Points on a hilly landscape, in no order, each with its height.
A ball rolls from a point to the lowest of its 2 nearest points, and stops where none of them is lower. Distance is the straight distance between rows; heights are no part of it.
<552>: [116 143 117 152 115 173 151  93 173  85  64 104 112 172 126  94 145 142
 125 138 110 154  80 108  77  93 154  94 150 122 143 129]  height 610
<1476>: [110 149  95 141 133 164 167 121 148 104  90 186 144 156 127  70 111  78
 136 126  85 145  99 158 168 115 165 174  97 151 157 129]  height 628
<394>: [ 89 118 145 109  48 169 166  60 133 163 171 112 116 107 116  86 114 201
 107 153  86 161 143 128  79 164 110 109 182 133 121 134]  height 264
<1868>: [191 108 109  72 142  73 137 116  92 114 160 132  74 146  94 189  91 155
 131 179 117 134 121  91 101 167 125 145 153 119 127 115]  height 175
<385>: [ 96 111  61 142 101 120 117 154 137 150 109 171 177 111  84  95 140 157
 112  83 132 151 173 159 130 102 117 173 119 115 120 122]  height 164
<1906>: [102  69 142 117 107 145 145 168 140 118 108 113 148 157 103 126 158 150
 152 115 168 105 155 130 140 108 159 150 121 114 110 146]  height 257
<143>: [151 130 122 149 144 190 148 178 152 100  73 110 148 158 133 146 173 121
 108 102 171 138 105 126  74  66 150 158 147 138 106 170]  height 303
<467>: [156 118 159 156 114  99 173  54 141  96 180 108 122 146 112 194 147 149
 128 120 134 113 155 149 167 115 100 116 160 120 178 129]  height 266
<159>: [130 157 121 193 170 132 142 121 138 189  99 118 140 140 158 144 149  98
 106 143 155 127 102 105 149  81 192 120 163 177 142  95]  height 286
<1527>: [125  61 168  82 153 138  97 117 146  60 160 141 115 118  69 119 142 143
 158 116 136 138 166 110 146 117 106 104  68 102  98 138]  height 420
<364>: [166 136 180 163 158  59  86 142 139 116 141 126 143 131 155 145 145  74
 157 104 114 106 154 132 185 116  92 107  86 143 132 107]  height 269
<649>: [190  53 134 129 127 109 136 139 119 107 197 145 120 135 102 193 139 171
 124 113 148 125 148 127 168 145  99 163 124  88 139 130]  height 218
<1689>: [113 125 109 124 124 157 121 120  94 149  55  87 123 105 141 142 132 109
 102 139 137 145  56 117 108 171 138 117 139 133 133 147]  height 391
<877>: [119 129 148 157 100 100 110 163 122 127 150 170 103 125 159  79 103 124
 166 148 143  96 132 132 121 129 153 167 147  89  99 105]  height 211
<336>: [ 65  91  93 152 100 122 126 103 120 174 167 136 165  84 115 160 156 201
 106  76 139 133 200 154 173 117 121  91 135 116 129 101]  height 520
<961>: [143 168  71 104 149 154 148 131 130 143 119 103 112 144 168 144 113 117
 120 124 142 125 101 121  87  91 125 150 131 133 109 147]  height 344
<1937>: [122 152 106 117 119  58 102 139  90 159 137 171 156  74 116 100 101 127
 140 153 165 122 153 141 102 138 104  93 153 125 126 125]  height 491
<462>: [144 112 146 161 167  55  71 138 142 133 142 177 165  88  77  95 160 111
 170 120 145 126 156  97 152  91 162 123 132 173 136  94]  height 320
<1885>: [ 67 140  37 154 138 166 101 119 103 137 128  85  93 109  79 166 108 112
 122 136 144 122 117 132  95 117 126 119 140 123 111 131]  height 341
<1642>: [140 155 189 114  90 134 155 100 157 107 110 136 167 120 145 100 170 165
 145 110 152 124 120 195  69  69 133 112 202 129 124 114]  height 256
<209>: [ 91 129 136 106 110 200 147 181 116 102 113 106 140 154 160 132 119 119
 110 106 152 133  83 159  91 144 106 149 108  94  64 160]  height 511
<406>: [135  91 201  92 136 123 119 159 136 154 185 154 128  84 157 107  67  88
 134 158 161 111 115 115 152 212 148  65 142 157  76 110]  height 433
<117>: [ 96 122 168 117 118 142  98 146 119 129  84  56  67 165 147 135 162 137
 140 144 141  83 114 126 118 130 146 157 149  76 107 144]  height 415
<154>: [187 130 169 168 148 105 101  71 114  85 180 113 166  97  86 134 136 121
 112 147 124 172 120  97 158 154 140 100 145 150 151 131]  height 252
<381>: [124 108 156 176 132 138 156 129 117 164 151  90 178 130 116 157 150 172
  95 125 183 143 130 117 155 139 169 109 169 156 122 161]  height 272
<639>: [131 155  78  95 160 152 128 129 114 144 174 145  80 102 142 138  51  75
 146 147 155 103 125 134 115 130 116  92 123 125  79 116]  height 463
<79>: [104 137 125 103 122 184 147 174 121 101 158 151 178 136 172 118  97 143
  87  85 127 155 101 136 108 173  86 125  75 122  70 157]  height 517
<894>: [201 152 112 140 155  84  69 145 140 152  78 122 104 128 156 148  96  56
 116 161 129 106  97  84  97 105 114 149  88 169 150 121]  height 317
<1104>: [ 83 100 110 156 127 108 150  96 121 171 102 166 196  91 128 105 159 151
 107  76 114 141 157 144 176 107 132  85 127 146 154 109]  height 518
<1665>: [149 127 141 155 160 140 179  87 185  96 173 142 153 152 152 176 159 161
 155 104  95 160 195 120 156 110 127 118  89 120 138 136]  height 382
<297>: [117 121 133 176 122  96 131 122 182 165 156 123 137 117 137 174 156 152
 165 104 139  78 187 163 160  74 129 153 157 139 154 114]  height 183
<1449>: [149 100 180 134  88 123 139 105 174 169 100 130 152 128 123 184 163 176
 134  92 123  71 199 163 125  73 141 148 188 135 169 131]  height 207
<1924>: [119 149 104 169 164 124 146  74 160 161 102 128 123 125 115 101 173 104
 156 113 152 140 155 164 112  46 119  97 155 174 120  91]  height 507
<976>: [148 186 121 127 104 127 138 101 138  88 122 136 103 117 149  83 121 124
 133 142  73 168 114 127  85 148 109 166 132 126 135 135]  height 354
<1420>: [116 114 169 102  72 130 140 123 156 128 109 125 160 109 116 143 172 200
 161  81 152 100 164 168  75  78 127 136 174  90 144 120]  height 233
<365>: [150 126 100 182 107  83 121 147 147 140 181 143 127 118 104 152 118 140
 121 100 125  77 167 160 165 105 130 168 147 104 176 117]  height 203
<726>: [142  94  89 111 140 190 130 102 120  90 101  93  63 139 140 182  88 109
 145 142 104 122  79 122  94 127  91 149 104  93 132 144]  height 336
<486>: [ 56  92 113  77  92 176 142 149 123 196 144 142 128 137 133  90 117 143
 136 135 139 118 135 119 143 161 165 136 104 141 118 118]  height 205
<1398>: [ 87 173 111 144 106 116 114 136 100 147  67 164  89 119 139 107  73  41
 163 133 111 112  73 178 122 161 141 134 139 104 132 117]  height 232
<351>: [146 124 110 137  80 120 132 128  91 159 130 139 133 124  87 118 110 137
 108 168 170 101 111 152 122 143 167 184 193 127 151 158]  height 464
<1115>: [143 112 217 139 100 132 147 120 134 129 122 154 159 133 184  82 152 104
 119 138 144 141  87 131 154 160 169 105 151 148 110 135]  height 307
<565>: [170 138 128 141 122 168 113 140 166  86  50  75 121 154 120 156 189 132
 109 115 132 159  91 120  48  85  92 114 140 112 147 178]  height 314
<1677>: [175  88 113  95 192 172 138  89 159  83 126 106  94 146 135 149 127 100
 141 151 138 154 123  90 124  68 140 112  96 162 101 141]  height 474
<998>: [143 152 134 104 138 141 152  56 126 131 108 117  66 171 204 163 118 112
 131 133  46 141 102 111 125 168 109 129 103 107 123 102]  height 292
<647>: [ 81 155  77 218 136 128  75 110 107 127 132 111  98  80  71 154 120  77
 139 148 142 144 103 154 102 147 116 117 146 122 127 103]  height 350
<1306>: [ 85 131 147 115 114 110 110 176  98 178  60 118 142 149 131 124 160 118
 127 119  82 126 137 146 187 182 123 154  94  95 160 140]  height 579
<247>: [ 99  79 144 138 124  98 104 144 105 168 138 111 207  90 115 145 168 201
  97  81 183 158 177 122 159 154 118  68 125 112  95 107]  height 513
<14>: [109 175  95 127 145  73  59 193  69 152 124 160 149  95 115 100 112 111
 139 119 140 106 145 142  97 164  69 107 128  77 115 105]  height 500
<1367>: [169 113 113  86 192 156 161 125 103 122 182 149 144 130 159 151  84  97
 129 125 106 148 120 112 159 167 130 116  82 160 107 124]  height 455
<1873>: [140 115 170 171 152  87 101 149 119 102 151 141 111 130 132 148 108  82
 155 134 115 112 141 124 182 164 124 160 106 122 113 127]  height 300
<1760>: [100  93 155 108  41 139 139  80 140 144 152 132 125  93  99  94 118 184
  93 134  98 128 125 140 146 171 114 108 161 115 173 114]  height 305
<44>: [138 151  97 145 174  92  84 190  97 148  71 181 133 119 117 113  87  31
 124 155 161 114  95 131 113 114 131 122 115 149  94 111]  height 285
<1231>: [121  75 111 114 127 180 164 121 138  97 159  97  61 182 116 179 110 138
 131 155 157 116 108 124 123 106 151 156 150 135  88 147]  height 671
<1234>: [145  57 153  55  99 119 112 150  86 161 153 130 166  80 115 123 135 189
  76 102 171 146 165 110 164 146 114  85 127 119 114 129]  height 503
<1631>: [ 86 136 120 116 117 106 110 137 120 139 153 146 138 109 133 131 126 154
 174  60 149 102 187 175 132  98  67 119 141  82 113 117]  height 485
<1829>: [125 110 128 143 139 143 162  91 179  87 148 128 168 143 109 119 162 198
 141 115  96 162 191  91 141 118 162  66 118 128 147 122]  height 392
<1378>: [113 163 123 107 130 132  99 126 124 120 142 120  90 124 132 129 125 111
 186 100 171  78 140 165  81  52  95 117 141  88 103 123]  height 477
<942>: [130 153 143 141 175 115 133 141 142 128  94 165 201 146 168  84 169 139
 119 101  91 161 144  96 140 127 144  97 102 144 144 130]  height 452
<1734>: [110 135  74 114 124 145 179 113 146  97 121 168 169 145  73  51 116 101
 106 135 130 160 109 154 133 126 155 138 108 141 135 147]  height 625
<213>: [140 162 133  80 126  85 122  72 113 163 137  91  82 134 177 124 138 115
 150 122 122  98 144 125 103 103  91  85 143 120 130 127]  height 526
<628>: [172 161 153 148 132  72 124  86  90 170 120  98 115 133 172 155 123 112
 101 176 105 121  97  99 123 162 159 108 163 146 163  96]  height 547
<1262>: [121 107  89  74 109 146 144 108 111 122 126 120  36 152 105 179  75 108
 145 160  86 110 120 128 124 162 118 156 110 121 143 131]  height 348
<836>: [119 124 187 155 149  94  58 159 124 115 108  74  70 145 133 164 177 121
 149 168 113 110 124  99 151 127 129 119 124 100 126 116]  height 393
<1360>: [103 151 123 162 126 140 140  73 170 113 136 137  92 143 126 100 145  96
 173 140 129 127 133 154 135  76 161 131 162 140 140 113]  height 498
<888>: [155 148 143 121 158  88 132 125  84 183  89 101 127 153 143 136 123  95
 107 153  96 131 123  79 159 155 162 132 112 175 176 117]  height 559
<192>: [171  89 178 106 105 138 122 120 159 129 190 201 139  94 156  92  75  96
 125 132 126 129 129 122 162 195 128 126 108 145 100  93]  height 417
<1915>: [134 135 145 143 173 103 110 120 120 142 172 161 174  89 123 102 125  90
 163 127 191 126 151 126 164 138 158  92 130 160 112  93]  height 332
<1314>: [140 141  97 135 133 156 198 107 154 129 146 163 157 152 164 157 126 140
 135 100  78 136 172 166 154  93 113 143 112 130 148 154]  height 374
<299>: [131 160 108 152 126 101 125 163  80 178  92 188 129 114 104  96  88  59
 139 149 161 109  87 177 118 154 165 109 163 138 127 102]  height 260
<1444>: [ 94 117 140 119 194 162  90 101 133  80 160  89  77 115 162 166 119  90
 184 130 146 126 124  94 142 107 118  75  65 111  67 116]  height 560
<1810>: [155 142 112 103 156 176 187 123 105 120 145 140 146 145 157 157  85 113
  86 139  76 170  87 128 134 211 139 155  94 146 106 154]  height 448
<606>: [ 84 108  66  95 109 185 174 123 167 112 128 140 159 155  79 100 128 162
 123 124 120 156 156 123 131 118 151 103  84 157 151 153]  height 622
<505>: [ 95 146  92  69 103 164 143 125 123 136 183 110  69 134 124 146  91 161
 138 145  86 127 121 121  91 164 102 143 112 103  94 122]  height 362
<306>: [158  94 124 153 136 109 105 200 135 116 166 115 122 147 121 188 119 197
 116 130 148 115 169 108 142 118 117 189 114  88 101 135]  height 195
<1726>: [217  83 110  88 123 105 142  99 136  99 187 170 125 127 106 135 106 150
 103 152 123 140 107 108 132 166 138 168 140 147 149 124]  height 213
<1457>: [136 120 159  66  83 135 132 102 141  99 144 132  69 141 104  98 107 124
 139 128 132  98 113 164 127 123 119 138 137 101 152 135]  height 443
<1426>: [ 63 147 129 191 116 153 189 161 163 122  55 135 170 167 121 133 173 176
  71  92  88 127 133 135  93 113 144 112 167 136 176 142]  height 601
<1216>: [181 114 128 143 145 122 151  72 165  98 116 118  90 148 131 108 141  71
 178 161 138 126 117 124 135  71 161 115 128 179 114 110]  height 486
<761>: [ 96 146  73 158 161 139 108 156 111 135 147 147 201 102  88 118 127 118
 114 109 153 145 143 136 135 114 130 146 117 163 135 138]  height 179
<1046>: [168 181  58 152 151 130 117 105 120 104 140 127 132 107  99 118  89  59
 123 141  97 154 108 122 106 118 124 143 132 171 160 122]  height 323
<499>: [ 72  78 121  68 142 134 132 156 114 165 129 121 134 125 112 100 148 121
 152 141 204 106 130 123 149 119 163 100 135 141 112 126]  height 234
<1518>: [161 138  86 110 177 127 102 133 140 149  63 107 116 141 203 139 109  83
 154 149 129 114  94  99 103  85 113 136 105 133 127 140]  height 333
<1629>: [164 109 143  91  98 143 166  84 100 123 188  79 122 129 117 169 144 191
  86 138 130 159 129 128 107 157 112 124 155 128 121 135]  height 176
<1155>: [154 108 176  80  71 159 151  79 124 120 121 104  87 132 103 124 124 112
 103 147 127 136  60 147 109 170 137 134 164 139 145 137]  height 425
<47>: [134  98  95 127 155 165 124 130 113 108 169  83  82 158 106 196  99 171
 131 176 129 129 127  80 102 140 153 133 102 114  84 143]  height 669
<1814>: [ 87 145 103 127 142 139 118 107 145  96  94 168 122 131 126  76 136  77
 156 110  85 135 130 167 165 110 106 120  78 130 147 138]  height 632
<1392>: [116  67 121 102 118  93 115 128 134 140 118 111 120 119  97 116 141 170
 133 157 147 106 192 114 155 100 143 148 112 101 119 121]  height 278
<1716>: [190 122 188 101 141  96 167 135 127 133 113 138 150 159 224  77 133 133
 121 141 163 125 110 112 128 130 166 117 147 172 111 111]  height 262
<1858>: [ 63 124  59 111  85 144 148 149 117 191 119 138 127 125 116 105 114 170
 132 121 124 111 157 150 132 112 158 172 126 100 137 134]  height 181
<1321>: [155 142 139 173 153 105 107 139 115 110 149 126 176 103 101 133 158 115
  79 129 147 156 112 116 133 125 119 133 139 150 157 146]  height 206
<1083>: [169 115 109 136  98  95 149 166 115 170 105 143 142 137 129 102 128 178
  88 124 150 102 152 123 121 100 156 218 183 115 166 148]  height 451
<460>: [123  90 114  96 141 120 105 130  91 116 129 175 202  75  59  72 110 119
 120  98 131 150 119 132 160 183 138  97  94 160 137 117]  height 479
<1263>: [ 66 112 122 161 159 180 106 130 137  76 106 139 115 120  98 121 101  43
 149 147 126 134  57 118 173 153 176 135  79 142 104 133]  height 544
<798>: [156 148 146 118 106 101 121 136 142 109 149 171  86 147 193  79  73 104
 185 141 101  95 137 141 137 146 123 158  87 109 120  96]  height 250
<933>: [109 134 122 104 146 178 151 104 177  73  62 148 128 148 118  60 174 110
 125 111 119 173  81 124 105 129 161  58 119 146 132 145]  height 615
<941>: [184 160 169 170 160  83 116 162 111 124 163 122 156 132 174 159 128  88
  94 106 134 137 117 124 160 138  81 109 116 144 144 148]  height 238
<1749>: [ 50 176 133 133 101 137  88 121 117 130  91  87 101 132 149 106 175 148
 158 120  96 134 114 137  77 139  94 116 127  69 105 111]  height 169
<332>: [155  70 146  54 126  86  81 135  81 139 117 151 161  80  68 109 105 149
 112 130 136 130 149  85 160 171 133 104  81 126 132 137]  height 490
<507>: [146 177 134 153 151 121  97 169 126 167  98  70  88 132 173 169 146 134
  73 139 108 126 105  70 111 104 118 159 108 164 138 137]  height 656
<786>: [123 131  99 161  94 111 163 118 107 146 164 141 151 113 114 157 106 180
  79  98 101 118 171 152 133 118  91 157 149 110 170 132]  height 221
<1117>: [ 94 170 135 138 136 112 118 166  86 159  98 118 153 144 175 122 134 109
  96 113  82 135 121 128 139 157  94 131  98 115 133 146]  height 585
<730>: [ 89 137 151 148 128 121 110 121 109 108 102  91 133 136 152 135 180 185
 117 121  58 169 149 110 103 175 111  93 113  74 121 128]  height 121
<1902>: [154  98 129  98 184 129 151 125 138 112 173 143 120 145 162 130 106 106
 158 141 143 117 169  87 165 106 154 120 106 150 105 121]  height 465
<732>: [ 97 172 121 175 128 125  93 131  82 142  85  87 128  89  82 151 100 103
 116 151 144 139  71 136 108 194 127 120 158 124 134 113]  height 369
<38>: [ 75 156 113  55  87 179 117 159  90 132 129  93 121 117 135 141  78 112
 113 100 127 116  83 159 101 190  78 124 100  94  96 159]  height 504
<771>: [146 138 101 153 103  86 132  85 103 170 153 149 131  78 103 110 104 130
 110 170 144 109 133 147 120 153 157 120 189 140 164 107]  height 478
<219>: [127  89 171 121 146 150 120  84 165  58 149 126 124 142  92 109 173 142
 168 131  93 156 170  72 157 132 143  58  83 135 125 109]  height 405
<1381>: [187 152 136 148 113  97 135 168 138 182  71  98 124 161 158 143 136  83
 113 120 164  68  93 160 114  65 133 160 162 168 169 145]  height 647
<811>: [161 153  80 145 173 110  93 204 124 159 110 146  87 135 124 169  81  49
 142 142 124  89 110 118 130  75 107 137  89 145 123 142]  height 301
<1923>: [127 116 144 166  87  96 102  75 130  97 153 113 121 100  62 134 160 125
 122 134 127 122 142 143 157 106 114 107 158 110 189 130]  height 261
<1733>: [113 130 124 194  98 132 159 111  99 146 187 116 184 111 135 166 116 207
  86 124 141 124 136 132 126 156 141 141 183 126 128 147]  height 242
<434>: [133  97 118 137 155 159 127 149 125  96 107  63  83 193 102 206 157 181
 117 166  84 153 127  82 134 124 131 168 100 110 129 133]  height 666
<1471>: [ 69  96 138 146 128 179 129 131 139  70 124 141 139 136  98 106 123 111
 144 134  73 152 108 120 176 195 154 124  58 124 128 133]  height 531
<377>: [ 91  97 126  99 124 152 141 126 175  65  84 123 149 160  56  64 145 160
 118 127 112 159 122 123 110 157 165  76  99 139 160 148]  height 619
<1130>: [168 124 122 152 162 165 117 146 116 120 101  77  91 171 163 173 132 143
 103 165 104 154  84  55 140 145 140 174 101 129 120 141]  height 661
<236>: [ 82 113 174 187 128 130 179 174 148 132  45 141 188 144 131 130 171 111
 107  96  94  94 123 164 137  91 115 109 153 173 193 132]  height 597
<856>: [ 51 126 118 131 153 118 166  76 134 176 102 156 174 119 129 103 160 139
 132 103 144 112 171 178 140  68 118  90 170 162 145 105]  height 512
<1185>: [ 68 121 102 163 200 177  82 102 133  84 125 117  98 107 126 162 127  78
 157 110 125 135  93 104 165 114 140 123  83 112 100 126]  height 553
<1514>: [166 138 155 169 153  89 114 188 161 147 107 131 143 133 138 153 161  47
 115 114 170  85 100 174 155  77 131 153 113 183 151 122]  height 643
<94>: [175 147 137 109 157  92 130 122 112  83 135 127  74 149 196 134 106 101
 157 126  73 118 135 122 144 158  85 117  85 106 117 112]  height 274
<349>: [138 106 143 168 140 119  88 147 122  57 161 156 144  84  90 139 105 111
 134 135 154 135 115 114 154 165 142 150 103 111  99 124]  height 330
<375>: [136 136 115 109 139 126 101 136  81 101 166 101 138  90 134 136 130 121
 131 127 126 126 125 115 101 157  88  96 119 106  91 138]  height 377
<110>: [ 67 195 128 110  98 110 111 129 102 170  75 129  96 131 158  84 116 106
 151 127  80 113  92 167  89 153 115 143 120  84 115 104]  height 204
<54>: [150 105 161 126 140  73  80 167 105 163 113  66 111 138  99 148 173 145
 101 174 133 135 147  75 142 145 139 155 130 128 160 124]  height 360
<342>: [161  96 196  69 137 134 150 116 108 142 115  82 100 153 201 160 150 120
 102 131 145 128  89 115 146 146 107  88 118 126 113 142]  height 180
<748>: [190 158 108 137 142 110 134  39 122  95 134 118 130 111 105 126 123 103
 110 165  94 176 112 106 131 136 140 112 156 182 175 126]  height 299
<1933>: [102  92 204 110  49 159 145  97 182 146 148 161 141 131 148  76 142 151
  99 138 121 131 113 134 153 161 154 123 160 130 143 130]  height 345
<1912>: [128 135 125 185 162 155 126 136 177 105 123 134 127 128 121 147 138  33
 125  98 150 130 114 178 160  65 125 153 111 149 148 128]  height 639
<240>: [104 153  93  77 102 145 151 165  72 185 151 104 139 129 138 138  85 153
 104 108 135  82 128 156  98 157 106 133 142 105 122 156]  height 499
<217>: [ 97 163 134 199 157 104 108 145 147 180 127 104 151 117 109 130 171 153
 100 156 130 134 129  88 159  94 179 138 146 188 152 109]  height 312
<93>: [ 93 147 149 145 117  86 169 169 114 154  83 156 174 141 176 108 160 111
 102  78  76  96 137 157 162 126  94 122 118 146 168 124]  height 591
<211>: [124 152 157  96 125  51  87 102 105 140 143 124  94 108 175 112 135 154
 159 127 100 120 175 123 118 162  86  85 131  96 120  94]  height 516
<1427>: [204 131 212 110 161  85 128 127 105 129 128  92 136 144 214 149 153 111
 121 131 185 117 119 109 144 115 119 107 144 142  97 127]  height 222
<1825>: [137 179 139 150 114 113  89 106 110  56 163 122 117 103 152 118 112 136
 148 140 108 156 125 117  92 154  75 137 125  89  85 118]  height 375
<868>: [167 133  96 146 140 175 119 117 160  86  71 112 102 152 156 149 131 117
 126 108  90 156  84 112  79  97  84 153  84  99 133 173]  height 326
<1184>: [ 90 157 130 154 175 126 116 141 161 111 131 155 213 113 128 119 157 173
 151  64 105 162 170 110 165 112 127  86  70 145 115 118]  height 460
<1601>: [154 157 130 119 106 143 192  75 161 105 139 167 106 153 165 102 127 146
 127 165  68 163 123 122 123 159 150 132 117 157 152 108]  height 331
<1105>: [ 96 121 143 113 109 200 157 163 162 103  35 121 133 180  87 115 172 141
 130 114 177 126  97 164  77 106 149 137 152 123 117 149]  height 291
<1331>: [128 115 140  49  48 141 157 113 133 191 157 135 113 130 149 101 111 209
 101 136 106 130 163 126  79 131 107 149 166 123 122 139]  height 228
<389>: [125 148 151 153 129 112 145 184 122 176  87 121 153 137 141 112 164 139
 111 126 168 112 121 142 102  93 166 184 192 128 117 131]  height 442
<352>: [106 121 135 145 136  91 118 135 103 170  70 138 122 131 137  99 157 137
 126 151  86 113 143 107 170 162 174 157 122 128 171 114]  height 570
<1530>: [140  85 153 141 105  44  49 153 118 149 113 128  74 117  67 113 152 148
 134 174 137 105 168 103 145 116 155 156 143  91 151 124]  height 318
<880>: [122 170 152 130 141  45  63 181  98 152 139 130 117  98 157 131 126 116
 160 104 117  87 174 130 123 140  63 101 103  86 122 101]  height 506
<1454>: [123 168  24 170 141 146 116  70 125 145 116  93 109 122 112 166  97  96
 117 129  95 161 109 118 120 113 116 126 125 148 143 134]  height 334
<1925>: [104 152 126 189 160  61  45 130 147 162 151 134 134  94  91 109 175 144
 141 161 139 133 157  95 134 105 141 118 131 142 124  82]  height 337
<331>: [161 116 139 131 125 126 117 176 101 119 149 139 120 131 144 127 105 172
 148 157 162 111 144 106 104 152 149 162 145  94  78 149]  height 159
<185>: [124 114 120 138 150 135 117 132 163  61 105 140 124 152  85 134 150  71
 161  95 137 129 134 158 138  63  97 139  89 120 119 143]  height 636
<1843>: [145 118 121  71  74 141 170 136 127 127 114 143 136 144 143 124 148 223
 112  96  98 131 172 140 125 120 115 139 124 103 143 152]  height 198
<1792>: [145 181 113  88 120 115 107 138 113 119 209 170  95 115 133 135  58 106
 174 119 152  80 158 167  98 106  89  98 148  81 109 123]  height 469
<300>: [177 163 159 147 120 122 112 145 118 151  72  85 105 164 197 167 136 125
 100 124 121 110  76 122 100  93  99 176 141 118 165 147]  height 652
<1926>: [116 150 197 166 114 121  95 182 136 164  56  66 119 134 162 133 195 149
 138 120 140  95 109 133 102 111 153 166 155 103 131 125]  height 430
<708>: [158 177  58 134 155 123 155 119 118 116 182 175 154 127 166 122  87 106
 134  93 103 117 185 145 139 108  84 150 109 117 127 142]  height 367
<162>: [109 109 124 149 101 127  94 155  91  75 161 107 126  92  67 159  75 116
 120 139 139 129  96 123 108 199 108 132 114  99  95 146]  height 355
<545>: [ 90  74 111 114 103 133 123 154 165 111  86 122 101 153  42 126 124 122
 165 128 132  88 155 153 124  57 150 191 132 110 127 158]  height 462
<1584>: [106  85 111  76  61 132 138 110 161 127 122 163  88 126  74  79 111 132
 151 131 146 102 147 172 115  77 143 169 146 101 152 129]  height 453
<29>: [101 153 174 140 101 200 154 110 173 100  83 130 130 145 128 113 174 136
 173  99 157 121  98 173  60  60 158 120 181 112 128 124]  height 276
<1069>: [179 131 115  98 101 146 178 100 101 104 132 138 123 117 117 123  85  92
  95 151 109 157  91 156 121 201 126 147 142 151 156 165]  height 440
<452>: [ 82 118 119  88 146 191 127 146 141  93 166 150 157 126 123 110 115 110
 122 106 101 170 118 125 145 188  93  94  51 128  91 136]  height 521
<935>: [129 142 128 114 131 121 126 141 115 138 157 141 117  71 111 132  62  93
 145 161 153 121 100 129 120 199 147  71 134 146  94 103]  height 450
<539>: [ 83 167  80 190 115 189 177 122 140 111  81 107 148 159 123 122 142 137
  90 109 115 158 106 147  96 110 130 130 141 118 141 131]  height 605
<556>: [137 135  77 101 107 177 161 153 145 111 152 149 111 143 116 109 109 142
 135 137 139 128 134 133  85  88 137 192 125 126  92 169]  height 353
<453>: [ 92 137  98 143  99  97 114  94 125 114 140 120 141  76  34  77 162 132
 149 126 156 115 135 177 109 100 120 106 165 107 150 103]  height 223
<1218>: [131 162 126 137 129  60 111  63  86 184  90  85  89 117 186 158 111 102
 128 144  94  98 119 111 113 113  98  84 163 126 163 103]  height 535
<797>: [163 132 181  81  95 141 159 115 161 154 169 189 127 139 189  71  58 101
 125 123 122 121 113 137 110 151 122 132 123 165 118 121]  height 403
<246>: [127 120 122  55 136 149 146 158 147 128 165 146  57 125 142 146  43 138
 141 164  87 135 134  77  84 173 104 148 112 141  69 124]  height 376
<1790>: [155 134 174 164 181 124 148 147 172 116  97 122 151 153 177 113 166 115
 151 130 126 134 135  99 156  91 160 127 105 161 103 124]  height 437
<602>: [131 133 112 162 172 139 101 101 158 123 162  85  93 133 169 183 131  74
 161 114 181 113 116 121 134  66  94  91 117 120  87 115]  height 565
<1497>: [181 102 126 121 100 148 166 108 157  67 181 139 122 150  96 161 132 148
 144 108 146 122 153 169 154 109 114 162 144 106 145 142]  height 240
<1065>: [194 102 139  65 143 129 154 101  98 130 151  96  86 164 154 199 121 144
 111 161 141 135 111 103 108 148 133 123 153 133 121 142]  height 139
<407>: [ 97 157  99 153 107 136 105 118 114 120  99 112 167 110  38  79 164 141
 122 118 176 150 118 181  65  92  82 131 157 134 131 133]  height 201
<927>: [156 119 133  89 139 139 191  79 134 131 118 120  92 194 185 147 143 154
 112 154  34 140 121  93 155 150 139 143 103 147 162 139]  height 309
<503>: [142  66 113  95 126 148 123 101 124 115 179 148 176 107  69 110 128 186
 113 143 177 163 151  65 172 125 176 117 135 152 124 126]  height 248
<190>: [ 87 126 114 151 169 129 129 164  96 195 111 104 141 131 135 141 155 106
 142 137 211 125 126 108 143 102 169  98 149 146 110 105]  height 258
<1851>: [138 107 146 101 117 118 141 153 128 117 111 104 171 163 131 172 152 210
  91  91  85 164 156 109 133 167 103  89 110  97 148 144]  height 166
<764>: [139 144 176 203 159 120 107 160 159 121 110  94  90 157 173 170 172  94
 147 142 137 108 122  95 166  90 147 150 112 147 115 102]  height 418
<1425>: [ 84 114 115  79 115 123 122 192  94 147 159 143 136 119 131 121 104 145
 134  80 159  91 155 153 159 143  95 133  98  97 104 136]  height 492
<466>: [ 85 160 108 141 130  94  98 168 131 168  75 130 158 116  88 100 176 159
 111 109 139 133 136 160 111 101  89 148 135 127 162 120]  height 182
<404>: [140 143 132  83  94 144 143 146 173 144 176 194 106 109 148  95  36 115
 133 153  99 151 137 121  77 179 102 163 141 143  91  98]  height 389
<1215>: [137 129 142 163 161 151 140 142  97 130 194 142 166 108 150 125  99 127
 116 141 180 136 119 119 152 162 176 126 154 150 105 137]  height 304
<667>: [ 94 108 115 134 132 150 110 134 141 113 141 201 212  89  95  85 131 141
 149  70 124 166 139 121 189 140 134  78  71 114 123  97]  height 468
<852>: [147 173  69 121 100 157 177 138 138 102 167 176 131 132 154 104  65  97
 127 119 115 112 123 174 106 113 115 188 123 138 136 157]  height 361
<1723>: [131 137 139  67 101 138 143  94 114 134  90  83  94 124 147 100 132 133
 102 154 127 159  80 117  64 162 122 110 150 131 130 156]  height 408
<1033>: [185  87 152 134 153  84  80 123 134 136 151 145 183  78  68 114 164 184
 136 119 167 153 166  76 174 109 172 121 147 153 139 115]  height 284
<245>: [159  74 144 109  89 155 137 102 125 107 221 124 135 108  87 128 116 200
  79 152 171 155 139 104 144 159 148 106 164 138 124 124]  height 215

For each start below, name the point where the ball stops.
<1631> -> <297>
<1665> -> <730>
<1444> -> <297>

Call two points neighbours if one is among the 2 nearest of the other. Go from one point of each pair to the other, from neighbour to neighbour, staying as low as possible. Name the highest point that can't be avoided.
<297>, <1065> -> <1915>
<1065>, <730> -> <1933>
<385>, <331> -> <467>
